Each row is a point on a tangle of strands that fork and nearly touch. The rows are in no order.
Points whose rows are less than 25.4 apart are linked; no others are. Some points are linked to none.
j_788: [ 33 -40 -29  -8  26 -45  19  14  63   9  19   6  -6   0   5  44 -23   1
   7 -11 -20]
j_512: [ 27 -27 -12   8  22 -29   2  14  24  -6   0 -13  -4   1  22  38 -12  -4
  14  -9 -10]
j_62: [ 15  -4  -9  52  48  39 -30  14 -46  -2  -4 -32 -46  -1 -14  28 -36   1
  11  10  -9]
j_873: [-19  14   9  19   6  25 -13  -4 -42  -2  -9  -2 -11   7  -7  -9  -4  12
  -2  19   3]
j_986: [-30  34  34 -28 -42   3   0 -16 -18 -13  -8  26  26   4   0 -50  26  -8
  -8   9  21]
j_429: [-34  31  40 -28 -46 -11   5 -23 -11 -11  -6  22  39  10  13 -50  39 -12
   4   6  24]
j_132: [-12  27   4  29  24  49 -11   2 -58   9  -7   3 -29  -6 -21 -16  -9  12
  -2  19   9]
j_903: [-27  19  19 -31 -47   9   2 -14   0  -4  -7  31  18  -3 -10 -51  17  -7
 -14   5  18]
j_38: [-12   9   7  22  24 -20 -21  -3  -8  -6  -4 -35  18  12  53  20   5  16
  17  -4  -6]
j_944: [-22  23  35 -43 -66   3   5 -25  -6  -6  -2  41  21  -2 -14 -65  29  -9
 -10   4  16]
j_478: [-13  43  24  11 -18  35 -10 -12 -46   6 -12  13 -12   1  -8 -24   3   4
 -11  10  10]
j_854: [-30  21  29 -26 -40 -30  13 -18  11  -1  -4  -2  50  19  42 -28  27  -7
   1  -2   5]
j_392: [-22  16  10 -18 -38  -9  14 -11  16   5  -1  12  35   1  21 -26  26  -6
  -2  -2   5]
j_637: [  1 -10  -9  -5  15 -10   4   0   5  -3   5 -16   8   0   7   1  10   1
   3  -1  -4]
j_761: [-11  25  14 -32 -44  36   8 -18 -17  13  -6  53  -7 -10 -39 -76  11  -3
 -18   0  17]
j_30: [-24  15  30  16  -9  -3 -15 -17 -28  -7  -6  -5  25  11  23  -3  20  -3
  12   7  -1]
j_675: [ 25 -39 -19  19  47 -18  -5  16  19  -8   9  -8 -26  -5  -2  55 -21   2
  10 -10 -13]
j_19: [  8   5  -4  34  28  19 -30  10 -26  -2  -3 -37 -17  -2   2  29 -17   9
   9   9  -7]
j_492: [ 16 -13 -23   1  18   7   3  18   2  -4   4 -12 -14  -6 -11  16 -18  -3
 -13  -3 -10]
j_347: [-25  45  42  -1 -24  -6 -11 -11 -36 -11 -17  -4  36  15  24 -16  34  -1
   9   6  12]
j_647: [ 17 -20  -5  34  58 -22 -13  10  -7 -17   3 -35 -21   2  32  50  -9  -1
  16   1 -11]
j_144: [-25  27  38  -4 -32 -18  -4 -16 -11  -3 -11  -9  42  19  35 -13  26  -6
  13   1   5]
j_41: [ 17 -23 -21  -9  17  -9  10  13  17  -7   0  -5  -1  -4  -6  14  -4  -8
  -6  -8  -8]
j_575: [ 30 -38 -27   3  22 -25   9  17  41   2  11   5  -8  -4  -2  42 -21  -2
   6 -11 -13]
j_196: [ 24 -33 -15   4  27 -47   5   7  42   0  12 -13  -6   4  25  53 -21  -3
  14 -11 -13]
j_410: [ 24 -30 -34 -27 -10  17  38  13  40  12   7  36 -47 -17 -60 -13 -20  -4
 -22 -18  -2]
j_423: [ -8  49  19  25  -9  73 -26 -10 -64  11  -6  23 -27 -15 -40 -24  -6   2
 -15  13  24]
j_427: [  8 -31 -10 -20   5 -43  15  -3  35  -6  -3 -14  16  11  19   8   5  -6
   9  -9  -2]
j_73: [-24  18  24 -18 -38 -25  13 -16  11   1  -4  -3  42  14  41 -17  26  -4
   3  -3  -2]
j_169: [ 35 -28 -32  25  45  26   5  25  -2  14  14  -2 -60  -8 -42  31 -38  10
  -7  -9 -16]
j_837: [-17  23  33 -44 -71   8   7 -24  -5  -1  -2  46  17  -3 -21 -70  25  -7
 -14   4  15]
j_780: [ 28 -21 -18  15  28  -4  -6  19   3  -9   7 -13 -21  -6   0  40 -16   1
  -1  -6 -16]
j_274: [ 20  -4 -18  44  34  53 -15  22 -39   7  -5 -14 -50 -15 -37  23 -36  -3
   4   2  -8]
j_923: [-24  62  35  -7 -28  29 -12 -14 -53  -1  -7   8   7   6  -1 -43   8   2
  -9   7  32]
j_714: [-28  12  26 -44 -59 -13  17 -28  23   3   5  34  35  -6   4 -56  36 -15
  -5  -5  13]
j_859: [ 38 -47 -32  -4  32 -17  14  23  53  12  22   7 -23 -13 -29  46 -32   7
   1  -5 -16]
j_33: [-30  18  23 -33 -47   2   4 -18   3  -5  -5  31  27  -3  -3 -49  24 -10
  -9   3  17]
j_230: [ 32 -25 -30  23  35  22   4  24  -2  12  11  -3 -52  -6 -33  31 -36   8
  -9  -8 -16]
j_699: [  6   7   0  31  32  -3 -25   4 -11  -4   0 -39   0   1  30  30   1  11
  16   0  -8]
j_210: [-23  17  29 -15 -36 -34   6 -20   7  -3  -2 -11  48  20  49 -12  25  -2
   5  -1  -5]
j_433: [ -7   7  -5  18  17  38  -5   9 -34   5 -12  -6 -26  -5 -26 -12 -15   7
   2  16   6]
j_380: [-12   9   7  -6 -30  -6  10 -12   9   7   3   4  20  -3  13 -12  24   0
   2   2  -1]
j_713: [ 30 -47 -29  10  57 -18  -1  18  45   5  16  -7 -33 -10 -20  60 -32   6
   7  -8 -13]
j_532: [ -4  13   1  32  24  30 -29  13 -40   0 -15 -29 -17   3  -4  15 -18  19
   8  12  -2]
j_892: [ 30 -29 -23  13  27  -3  -1  22   8  -5   8  -4 -28  -5 -11  41 -23   5
  -5  -7 -17]
j_680: [ 29 -35 -18  15  33 -18  -3  18  18  -6   7  -5 -20  -6   2  50 -18   1
   9 -10 -14]
j_643: [-14  19   5  25  17  38 -10   0 -48   5 -11   0 -23   1 -16 -14  -8  13
  -1  19   5]
j_603: [-11  35  11 -24 -33  52   1 -13 -31  16  -3  51  -7 -15 -44 -72   7  -2
 -21   2  22]
j_101: [ 29 -43 -36 -11  14 -17  19  16  52   8  12  17  -4  -4 -26  30 -21  -6
 -10 -11  -9]
j_120: [ -7 -13   8 -27 -42 -51  20 -17  33  -7  -2  -2  40  15  43  -8  31   8
   2  -2  -8]
j_307: [  6 -20 -11 -17   6 -13  17   1  15  -4   4  -6   3  -5  -5   0  11  -5
  -1  -4  -7]
j_200: [ 34 -43 -34 -14  24 -44  25  15  70  14  20  14  -5   1  -3  36 -20  -1
   1 -10 -21]
j_59: [ -8   9  -2  23  19  25 -21  10 -33   0 -11 -25 -10   1  -5   7 -16  16
   6  12   2]
j_769: [-32  28  31 -18 -37  -9   5 -11  -5  -6  -9  12  40   7  18 -33  26 -10
   4   2  17]
j_920: [-20  34  18 -14 -36  23  -2  -6 -21   0 -15  25   3   1  -8 -41   6   3
 -14   8  14]
j_901: [ -9  11   1  19  11  37  -6   1 -38   5  -9   1 -28  -2 -23 -17  -9   7
   0  18   7]
j_791: [ 23 -14 -15  25  36   7 -17  14 -14  -5  10 -25 -30  -7  -1  39 -21   1
  -2  -2 -17]
j_111: [ 25 -15 -35  42  34  59  -9  28 -24  14  10   0 -63 -22 -63  29 -42   1
  -5  -3  -7]
j_820: [ 39 -28 -35  27  51  40   8  29   0  18  16   3 -66 -16 -61  30 -40   9
  -9  -7 -15]
j_529: [ 14 -36 -10 -31 -11 -36  32  -2  44   1   5   6   9  -4  -6   2   6 -13
   4 -17  -2]
j_164: [ 24 -36 -19  -1  29 -52   9   8  50   3  17  -9  -9   3  24  55 -23  -1
  12 -12 -18]
j_613: [  9   3   3  35  39 -19 -22   0  -7  -8  -2 -45  -3   8  45  37   4   9
  18   2 -11]
j_846: [ 12  -9 -19   0  19   6   1  14   1  -3   6 -17  -5  -5  -6  11 -10  -2
  -8   0  -6]
j_208: [ 38 -44 -37 -14  24 -34  28  18  70  15  21  17  -6  -4 -17  34 -21  -3
  -2  -7 -20]
j_135: [  4  -8 -13  -3  19   1   1   7   1  -3   5 -17   3  -4  -1   5   1   0
  -4   1  -4]
j_209: [ 21 -23 -20  -5  19 -14   9  17  18  -8  -1  -6   1   0   2  19  -7  -7
   0  -7  -7]
j_283: [-33  18  23 -29 -42 -14  15 -19  15   1  -2  17  41   6  20 -41  29 -14
  -2  -3  13]
j_152: [-23  29  34   3 -29  -3  -6 -12 -19  -6 -13   0  33   9  21 -13  24  -5
   8   3   5]
j_34: [-22  39  41  13 -11   0 -19 -15 -46 -13 -16  -8  28  17  24  -8  29  -3
   8  12   5]
j_103: [ 19 -22 -26 -44 -40   5  41  11  44   0  14  37 -22 -15 -37 -28  -6 -12
 -20  -5  -1]
j_729: [ -3   1  -3 -14 -27  -1  13  -7  13   5  10   3   3  -9  -8 -13  17   0
  -4   7   0]
j_201: [-18  59  36  11 -17  36 -18 -17 -60   4 -11   2  -3   6  -4 -25   4  -1
  -9   9  22]
j_395: [ 16  -6 -21 -35 -38  16  31   6  31   9  14  26 -21 -14 -34 -35  -5 -11
 -18   2   1]
j_158: [-14  60  33  20 -15  55 -23 -14 -68   6 -12  10  -9  -3 -15 -29   1  -1
  -6   6  31]
j_811: [ 29 -26 -17  13  28 -12  -3  19  11  -9   5 -11 -17  -4   5  42 -13   0
   5  -9 -14]
j_61: [-25  57  35 -12 -30  21  -9 -11 -45  -6  -8  10  13   6   1 -39  12   2
 -11   9  24]
j_600: [  9 -26  -8 -38 -42 -43  39  -6  49   2   4   8  25   6  13 -14  20  -5
   6  -3   2]
j_91: [ 35 -46 -30   4  34 -15   7  22  43   6  18   4 -27 -11 -26  50 -31   8
   4  -7 -15]
j_47: [-26  10  12 -38 -43 -19  24 -20  30   5   0  22  35   1  20 -45  32 -11
  -8  -6   7]
j_909: [ 22  -9 -43  27  20  67   0  33 -13  13   5  14 -59 -24 -71  15 -41  -2
 -16   1   1]
j_213: [ 26 -44 -33 -29   8 -39  35   4  74  16  13  19   4  -2 -18  21 -10 -11
 -11 -20 -16]
j_842: [ 21 -34 -22 -13  14 -29  16  10  39   0   1   1   8   2   3  19 -10 -14
   2 -14  -5]
j_712: [  2  15   2  41  31  34 -33  11 -46  -1 -18 -33 -27   3  -4  20 -19  17
   9  13  -5]
j_584: [ 19  -6 -15  49  42  49 -22  20 -43   4  -5 -21 -51 -10 -29  26 -35  -4
   8   5  -9]
j_500: [  0 -22  -4 -34 -44 -51  30 -13  45  -2   1   1  35  12  27 -10  25   3
   5  -2  -2]
j_142: [-25  66  39   3 -26  33 -19 -16 -64   1 -11   1   7   7  -1 -37   8   3
  -3   7  37]
j_808: [ 14 -37 -18 -26  -2 -29  28   1  43   0   3   7   6  -5 -11   8  -1 -15
   1 -20  -4]
j_78: [ 24 -13 -19  22  29  11 -10  17 -10  -2   8 -21 -31  -5  -7  35 -25   0
  -5  -2 -17]
j_174: [ 26 -41 -23  18  48 -14  -6  18  22  -4  10  -7 -31  -7 -12  56 -25   7
   5  -9 -13]
j_480: [ -5   6  -6  21  19  32 -13  14 -31   3 -12 -20 -19  -1 -15   2 -22  10
   4  13   5]
j_921: [ 20 -25  -9  30  57 -18 -13  12  -3 -15   4 -27 -23   0  24  52 -13  -2
  13  -4 -13]
j_721: [-31  42  41  -8 -30 -11  -4 -11 -27 -11 -17  -1  41  16  27 -24  33  -2
  12   4  18]
j_674: [  0 -30  -6 -24   1 -63   5 -13  41 -12   2 -22  32  13  36  14  14   1
  10  -5   0]
j_354: [ 11  -2 -33  14  17  71  -2  28 -24   3  -5  16 -56 -27 -68  -5 -37  -8
 -18   7   6]
j_105: [ -5  48   8   1 -23  70 -14  -3 -45  16  -6  37 -17 -20 -43 -45  -3   5
 -20   7  22]
j_233: [ 12 -30  -9 -37 -33 -43  41  -5  50   1   8   7  17   0   6  -8  13  -8
   8  -8   0]
j_275: [ 27 -42 -32 -24  14 -51  29   7  72  12  13  14   6   7   3  27 -15  -9
  -4 -16 -19]
j_817: [ 34 -21 -37  33  44  50   2  30  -7  18  18   2 -64 -21 -64  30 -41   6
  -9  -6 -12]
j_506: [-31  39  32 -22 -35   3  -2 -11 -23 -13 -10  18  29   5   6 -41  27  -4
  -6   9  22]
j_393: [ 31 -30 -26  16  31   4  -1  21   5  -2  10  -5 -39  -6 -19  40 -29   8
  -7  -7 -18]
j_828: [-19  22  16  36  27  17 -39   5 -49 -11 -16 -28   3   4  20  21  -5  22
  13   8  -4]
j_813: [  2   8  -1  29  27   7 -27   8 -16  -3  -1 -35   0  -1  17  27  -3  11
  13   4  -6]
j_801: [-12  38  10  35  16  70 -23  -5 -67  10   0  12 -30 -13 -35 -17 -11   6
  -9  22  20]
j_159: [ -2  11   6  50  37  21 -46   5 -43 -10 -13 -40 -17   5  12  32 -12  16
  13  14  -6]
j_592: [-20  64  39  12 -20  38 -24 -18 -68   2 -13  -4  -1   9  -2 -26   6   0
  -5   9  32]
j_226: [ 20 -42 -31 -22   5 -21  27   6  53   6   7  17  -1  -5 -25  18 -11 -13
 -11 -19  -6]
j_763: [-20   0  21  -2  -6 -37  -5 -25  -1  -9   4 -19  34  21  54   0  21   5
   8   0 -12]
j_565: [-12  17   9  37  26  22 -38   8 -46  -8 -16 -30  -7   3  12  21 -10  23
  10  10  -3]
j_968: [ -2   9   5  45  37   5 -37   2 -25  -7  -4 -42  -2   2  27  36  -2  12
  17   6  -5]
j_204: [-31  53  39 -11 -29  -1  -7 -12 -39 -12 -11   4  34  12  17 -32  35   1
   2   9  23]
j_114: [-15  53  31  11 -19  38 -14 -14 -53   7 -12   9  -8   4  -5 -24   3   0
 -11   8  16]
j_688: [  7 -32  -7 -26   2 -53  12  -8  39  -5  -1 -17  20  11  23   8   5  -4
   9  -9   0]
j_693: [ 22  -7 -33 -38 -43  58  23  11  24  19   9  55 -29 -28 -80 -58 -15 -27
 -25  -3   7]
j_932: [-23  26  36  13 -13  -1 -16 -16 -38 -12 -12  -6  27  16  23  -5  24  -3
   9  10   2]
j_644: [-30  38  34 -16 -34   1  -2  -9 -23 -12 -14  12  33   8  12 -33  27  -4
  -1   7  18]
j_989: [-27   7  17 -47 -57 -14  20 -25  32   5   7  35  30  -7   3 -57  37 -12
  -8  -9  10]
j_527: [  4   7   3  41  38   0 -32   1 -18  -6  -2 -42  -2   1  31  36   1  10
  17   3  -8]
j_732: [ 28 -43 -33 -27  12 -46  32   5  76  14  13  18   3   4  -7  23 -12 -10
  -7 -16 -20]
j_663: [-24  26  14 -18 -40  16   0  -6  -9  -2 -13  26  11  -1  -8 -39  10   0
 -13   8  16]
j_390: [ -1   5 -12  18  20  37  -5  15 -26   7 -10 -15 -26  -6 -25  -4 -24   2
   2  10   6]
j_28: [ 13   1  -8  31  29  17 -27  11 -21  -4   2 -38 -20  -4   1  32 -17   4
   6   7 -10]
j_733: [-24   7  16  15  15 -23 -17 -12 -12  -7   2 -26  27  17  54   7   7  11
  15  -2  -5]
j_583: [ 40 -47 -36 -15  32 -30  27  22  70  15  25  14 -16 -11 -23  41 -26   3
   1  -4 -23]
j_443: [ 18  -7 -13  52  50  45 -26  17 -47   1  -5 -25 -51  -6 -23  27 -39  -3
   9   6  -9]
j_974: [ 20 -12 -26   6  19  13   2  21   0  -1   6 -11 -20  -6 -13  20 -24  -2
 -14  -3 -12]
j_470: [-26  34  34  -5 -32   0  -4  -8 -21  -9 -14   6  31   7  15 -20  25  -3
   3   5  12]
j_723: [ 34 -16 -40  29  31  48   9  31  -3  20  15   8 -57 -19 -60  22 -38   3
 -11  -5  -8]
j_295: [-15  -4   9   4   4 -22  -1 -18  -2  -1   5 -15  23  11  34  -5  17   6
  10  -2  -7]
j_249: [ 24 -15 -31  44  39  54 -10  24 -28  12   9  -3 -59 -18 -54  30 -41  -1
  -1  -3  -9]
j_44: [ 17 -32 -16 -18  11 -30  17   4  34  -3  -1  -3  10   2   4  12  -2 -12
   4 -13  -4]
j_514: [ -6 -17   1 -32 -46 -54  24 -15  40  -5  -2   0  41  14  37  -8  29   6
   3  -2  -5]
j_16: [  2   7  -1  32  26  12 -30   9 -22  -4  -4 -38  -5  -2  11  27  -9  12
  11   7  -5]
j_206: [ 26 -32 -15   5  23 -40   4  11  34  -3   6 -12  -4   4  24  46 -19  -5
  15 -11 -11]
j_167: [ 12  -2   1  39  46 -16 -21   1 -11 -11   1 -44 -10   6  40  41   4   5
  18   4 -10]
j_757: [-21  -2  18  -1   2 -42  -8 -23   0 -15   3 -24  35  22  61   5  21   8
   9   0 -10]
j_258: [ 34 -29 -33  28  55  31   1  26  -3  14  14  -3 -64  -9 -47  33 -40  10
  -6  -8 -16]
j_238: [-17   9  23 -13 -31 -36   7 -22   9  -2   2 -10  41  19  49  -7  27   2
   4  -2 -11]
j_485: [  1 -26  -7 -16   8 -57   0  -7  34 -14  -3 -25  28  14  40  16   9   3
  11  -3   0]
j_703: [ 16  -5 -41  21  17  72  -2  31 -18   9   0  18 -62 -25 -75   4 -43  -4
 -20   4   4]
j_621: [ -9  10   4  -2 -30  23   2  -5  -6   9  -7  11 -15  -5 -20 -23   3   4
  -4  14   6]
j_334: [-25  20  12 -24 -44  13   3  -9   1  -1 -10  28  14  -3 -10 -44  12  -3
 -12   8  16]
j_88: [-24  35  40 -36 -56  -4   2 -27 -14 -11  -3  32  30   6  -2 -60  39  -9
  -4   7  22]
j_502: [ 40 -47 -36 -12  31 -22  23  23  64  14  25  12 -20 -15 -31  41 -29   5
   0  -3 -22]
j_270: [-26  21  20 -15 -39  -7   8 -12   4   0  -6  13  37   3  19 -27  23  -8
   1  -2  10]
j_366: [  1   8   5  34  32 -17 -23  -2  -9  -4  -4 -42   4  10  48  33   5  13
  17   0  -9]
j_80: [ 23 -41 -33 -15  11 -16  21  12  48   4   6  16  -4  -3 -24  22 -15 -10
 -11 -14  -6]
j_706: [ -4  13   4  41  31  21 -40   7 -38  -6 -14 -36 -13   3  10  29 -12  18
  12  12  -5]
j_262: [-31  17  30 -39 -57 -12  12 -26  15  -2   3  31  35  -2   5 -55  35 -16
  -1  -3  16]
j_604: [ -9   0   5  -5 -19  -9  10 -13   7   5   8  -1  16  -2  10  -9  23   2
   3   2  -5]
j_971: [  5 -24  -7 -38 -43 -52  34 -11  50   1   5   3  33   9  21  -9  21   0
   6  -3   1]
j_305: [-21   7   4 -37 -43 -14  23 -18  33   6   0  25  31  -1  11 -43  34  -9
 -11  -5   5]
j_6: [-35  24  37 -32 -47 -18  11 -25   3  -7  -2  20  41   9  17 -51  37 -15
   4   2  21]
j_31: [ 25 -15 -23  14  22  12  -3  21  -3   0   9 -12 -28  -6 -12  31 -26   2
  -9  -4 -17]
j_915: [-33  19  27 -31 -42 -28  17 -21  15  -1  -2   5  49  16  38 -36  29 -10
  -1  -2   8]
j_259: [-32  19  32 -37 -54  -6   7 -24   7  -6  -1  32  32  -1   0 -54  32 -15
  -4   1  18]
j_679: [ 23  -8 -24  38  29  46  -9  22 -27  12   3 -11 -48 -12 -35  24 -38  -5
   1  -3  -8]
j_610: [  1  -2   0  12  22 -34 -11   2   7 -11  -7 -35  14  15  52  23   6  16
  14  -2  -6]
j_983: [-30  35  41  -9 -32 -16  -3 -14 -16  -5 -13  -4  46  19  34 -22  30  -5
  14   2  13]
j_826: [-16   2  -2  13  13  10 -15   0 -17  -2   1 -17   6   0   1   2  -1   8
   6  10   2]
j_244: [ 12 -31 -11 -19   8 -34  17   0  33  -5  -3  -9  11   5  10   6   2 -10
   7 -11  -3]
j_76: [-30  31  38 -31 -46  -5   2 -20 -11 -13  -4  27  33   5   4 -53  35 -10
  -2   7  23]
j_560: [ 16 -26 -14  33  67 -15 -15  17  -5 -17   4 -25 -28  -2  19  57 -18   1
  10  -3 -11]
j_655: [  3 -10  -4 -15 -12 -12  18  -6  15   2   8  -3   6  -6  -1  -8  22   0
   1   0  -6]
j_831: [ 25 -14 -47  11  20  53  16  27  11  16  11  22 -53 -21 -68   3 -33  -7
 -23  -6  -1]
j_573: [ 25 -39 -30 -17  15 -41  23   8  61   9  11  10   5   3   2  26 -17 -13
  -2 -18 -13]
j_725: [-14  -3   5   4   2 -16   0 -15   0   3   5 -11  19   6  23  -5  19   3
   9   0  -5]
j_437: [ 15   3  -4  50  42  38 -32  13 -48   0 -10 -34 -39  -1 -12  25 -28   6
  12  14  -8]
j_9: [ 15 -35 -19 -22   5 -19  22   7  33  -4   1   5   1  -5 -13   9   0 -13
  -4 -15  -5]
j_682: [ 25 -44 -27  17  61 -14  -8  19  30  -2  11  -9 -34  -6 -15  61 -30   8
   6  -7 -11]
j_37: [-18  -3  13   3   1 -30  -3 -20  -1  -5   4 -17  26  16  44  -2  18   6
  10   0 -10]
j_134: [-31  13  17 -34 -42 -22  23 -20  25   4  -1  17  41   8  26 -40  30 -12
  -6  -5   8]
j_3: [-24  25  37   3 -27 -12  -6 -17 -16  -3 -11  -8  36  17  32  -9  25  -7
  14   1   2]
j_383: [-23  44  43   7 -19  -6 -15 -14 -41 -10 -16  -8  35  19  27 -11  35  -2
  11   7  10]
j_488: [ 21 -25 -17  29  54  -3 -16  16  -7 -14  10 -21 -34  -4   4  50 -21   3
   1  -3 -15]
j_21: [-16  12   9 -14 -37  -7  12 -10  14   6   0  10  28  -1  14 -20  23  -3
  -1   0   2]
j_939: [-37  30  37 -23 -40 -21   7 -17  -4  -7  -9   4  49  18  32 -36  32  -8
  10   2  19]
j_224: [  5 -33  -5 -28  -3 -60  10 -11  44  -8   3 -18  26  12  27  10   8  -3
   9  -8  -2]
j_867: [ 29 -34 -24   2  19 -20   7  19  31  -3   5   1  -4  -2   0  36 -18  -6
   5 -12 -11]
j_23: [-11  33   5  32  22  58 -16   0 -60  10  -2   8 -31 -10 -30 -17  -8   9
  -5  21  13]
j_672: [ 11 -27 -13 -22   3 -17  21   3  24  -6   3   0   1  -6 -10   1   8  -9
  -2  -9  -5]
j_524: [ 11   1  -3  39  41   7 -33   5 -21  -8   5 -42 -15  -3  16  38  -9   6
  12   7  -8]
j_501: [-20  10  12  17  20 -27 -19  -7  -9 -10  -2 -34  26  17  62  16   6  15
  15  -3  -6]
j_810: [-35  20  33 -35 -47 -22  16 -26  12  -2  -1  17  44   9  23 -48  34 -15
   1  -3  15]
j_67: [ -1 -21  -4 -10  11 -53  -3  -5  26 -15  -6 -27  27  16  46  16  10  10
  11  -2  -1]
j_342: [-12  34  18   8 -22  35  -5  -8 -34   7 -14  19 -16  -1 -14 -26   3   6
  -9  11   7]
j_221: [-22   3  11  15   2   3 -14 -11 -20  -3   2  -9  17   4  14  -2  11   5
   9   8   2]
j_947: [-15  19  16 -36 -50  29   9 -19 -12  11  -8  51  -4  -7 -36 -74  12  -4
 -17   0  15]
j_303: [-15  -1  12 -30 -43 -42  21 -16  30  -5  -5   2  45  16  45 -16  31   3
  -3  -2  -7]
j_605: [ 27 -25 -19   4  21 -20   5  19  22  -7   0  -7  -2   0  10  32 -12  -5
   7  -9 -10]
j_465: [-17  19  16  40  29  12 -42   3 -43 -12 -15 -31   6   5  27  27  -2  20
  17   5  -3]
j_263: [ 15 -12  -4  37  56 -20 -16   6  -9 -15   3 -40 -17   4  37  46  -4   1
  16   4 -10]
j_664: [ 25 -14 -29  38  34  46  -8  23 -21  14  10  -6 -53 -14 -41  28 -39  -1
  -2  -5 -10]
j_121: [-10  -4   2   0  -3  -8   4 -12   2   3   8  -8  14   0  10  -6  18   3
   6   3  -5]
j_887: [  6 -17  -9 -11  12 -17  11   0  13  -3   2 -11   8   0   5  -1  13  -3
   2  -4  -6]
j_251: [ 32 -43 -34  -6  19 -20  18  20  54   9  16  14  -8  -5 -23  36 -23  -2
  -4  -9 -11]
j_818: [-12  33  16   0 -29  30  -4  -5 -28   5 -15  21 -10  -2 -13 -32   3   6
 -10   9   9]
j_773: [-22   6   8 -45 -49 -13  24 -22  36   7   4  32  28  -6   2 -52  36 -12
 -12  -7   8]
j_897: [ 28 -37 -37  -4  14  -3  15  22  33   1   6  12 -18  -3 -27  27 -25   0
 -14  -7  -8]
j_447: [-14   4  17 -20 -38 -39  14 -18  19  -4  -2  -4  40  16  46 -11  29   4
   0  -3  -8]
j_985: [ 26 -11 -38  36  26  63  -2  32 -18  14  10   6 -62 -24 -68  23 -43   0
 -11  -1  -4]
j_13: [ -4  48  14   9 -19  74 -19  -4 -51  15  -5  32 -24 -20 -46 -36  -6   6
 -18   9  24]
j_958: [ 35 -46 -42 -19  17 -17  28  16  67  16  17  22 -10  -9 -39  27 -23  -5
 -16  -5 -12]
j_113: [ 33 -48 -27   7  46 -15   2  19  40   5  16  -2 -32 -11 -26  56 -32   8
   4  -8 -14]
j_146: [ 11 -20 -22 -12  13  -1  12  10  12  -6   3  -5 -10  -5 -15   6  -7  -8
 -13  -5  -7]
j_329: [-23   9  10 -29 -40 -26  24 -16  27   3  -3  11  40  10  33 -30  30  -6
  -6  -4   2]
j_784: [  8  -1 -30  13  18  65   0  24 -21   4  -6  15 -50 -26 -63  -8 -33 -11
 -14   5   6]
j_630: [-18  -6   9   1  11 -45 -10 -13   5 -16  -1 -27  32  19  62  11  16  13
   8  -1  -8]
j_469: [-22  31  23  -6 -35  14  -5  -6 -20  -5 -15  15  12   2   0 -23  14   1
  -9   9  10]
j_185: [ 28 -40 -24  -3  32 -48  14  11  55   8  17   0 -12   1  12  51 -23   3
  10 -12 -21]
j_574: [-24  50  33 -11 -30  17  -7 -10 -39  -8 -12  11  13   4   3 -35  14   2
 -11   9  18]
j_878: [-15  40  18  -8 -30  33  -2  -5 -29   6 -16  27  -6  -2 -13 -41   4   5
 -14   8  13]
j_222: [-17  15  20 -40 -58  17   9 -22  -2   7  -6  48   1  -4 -31 -72  14  -4
 -15   1  14]
j_42: [-11 -13   4  -3  12 -48  -9  -9  13 -18  -5 -26  30  18  58  14  16  16
  10  -1  -6]
j_345: [-10  43  14  30   1  72 -25 -10 -65  11  -3  20 -31 -15 -41 -21  -8   4
 -13  19  22]
j_819: [ 21 -42 -30 -28   4 -29  32   2  65  12  10  19   2  -7 -23  16  -9 -15
  -8 -23  -9]
j_183: [-20   0   3  14   8   5 -15  -5 -17  -2   2 -14  11   1   6   0   7   8
   7   9   1]
j_22: [ 25 -36 -28 -12  14 -34  19   8  51   5   7   7   8   4   1  25 -15 -13
   1 -15  -9]
j_937: [-21  17  24 -43 -65  11   8 -24   1   3  -2  45  11  -6 -25 -69  19  -6
 -15   2  15]
j_466: [-11  41  11 -16 -28  61  -5 -10 -38  15  -2  47  -7 -17 -44 -64   2  -1
 -22   3  26]
j_139: [ 11   8  -1  46  35  37 -31  12 -46   1 -15 -34 -34   0 -10  23 -25   9
  10  14  -8]
j_285: [-23   7  18  17   0  -1 -15 -14 -24  -6  -1  -8  21   8  19  -2  13   1
  12   7  -1]
j_741: [-23  42  29  -9 -32  16  -7  -7 -31  -8 -14  15  12   3   2 -29  13   2
 -11   9  14]
j_192: [ 32 -28 -28  18  33  11   0  22   1   3  10  -6 -46  -5 -24  37 -33   9
  -8  -7 -17]
j_60: [-35  29  35 -21 -38 -15   7 -15  -4  -7  -9  10  45  12  24 -37  29 -11
   7   2  19]
j_384: [ 12 -34  -9 -38 -24 -43  38  -4  50   3   8   4  15  -1   1  -3   7 -11
   8 -14  -1]
j_203: [ -5 -16  -1  -5  13 -56  -7  -5  23 -17  -7 -30  31  17  55  20  12  12
  12   0  -2]
j_503: [-21   1  11   7  11 -28 -10 -15  -5  -7   3 -21  28  16  51   2  12   8
  12   0  -7]
j_496: [-11  32  14 -25 -37  43   4 -16 -26  14  -5  52  -6 -12 -38 -73   9  -3
 -20   2  18]
j_787: [-20   6  11 -28 -42 -33  25 -15  27   1  -5   6  43  14  39 -24  30  -2
  -4  -3  -4]
j_415: [ -5   9   4  27  29 -16 -20   0  -7  -4  -4 -38  11   9  46  25   4  15
  17  -2  -7]
j_417: [ -9  45  12  -8 -25  62  -9  -6 -41  15  -5  43 -10 -18 -40 -58  -2   1
 -21   5  25]
j_864: [-21  31  40 -39 -62   2   3 -26 -10  -9  -2  37  24   2 -10 -64  33  -9
  -9   7  19]
j_97: [ -3  45  13  19 -15  79 -27  -7 -58  15  -6  27 -33 -19 -50 -31 -10   6
 -18  14  25]
j_461: [ 32 -41 -31  -2  24 -24  14  19  49   8  18  11 -11  -6 -13  42 -25   0
   4  -9 -13]
j_284: [ 20  -7 -10  30  36   8 -21  12 -16  -6   9 -33 -25  -6   4  37 -17   0
   4   3 -14]
j_869: [ -9  13   9  39  28   7 -38   4 -29  -8  -9 -36   6   3  28  29  -2  17
  19   3  -4]

A fork is a point with three links, a tip a point with one. Leave the first point through the second and follow the links. Name the first fork or tip that comes.
j_366; j_415 | j_37
j_274; j_679 | j_784
j_213; j_819 | j_605
j_201; j_592 | j_469
j_134; j_283 | j_76
j_932; j_30 | j_826
j_527; j_968 | j_159

A fork is a point with three links. Follow the links from the first point to the second and name the forks in between, in order.
j_630; j_725 | j_37
j_80; j_146 | j_605
j_303; j_429 | j_134
j_384; j_238 | j_303
j_514; j_810 | j_303 j_134
j_305; j_88 | j_134 j_76
j_470; j_944 | j_76
j_6; j_447 | j_134 j_303

Follow the links from the first point to the second, and from the first to the third. Name the last point that the two ways share.
j_146; j_164; j_461 | j_605
j_134; j_233; j_73 | j_303
j_725; j_67; j_613 | j_37
j_733; j_725; j_630 | j_37
j_329; j_500; j_238 | j_303
j_185; j_575; j_146 | j_605
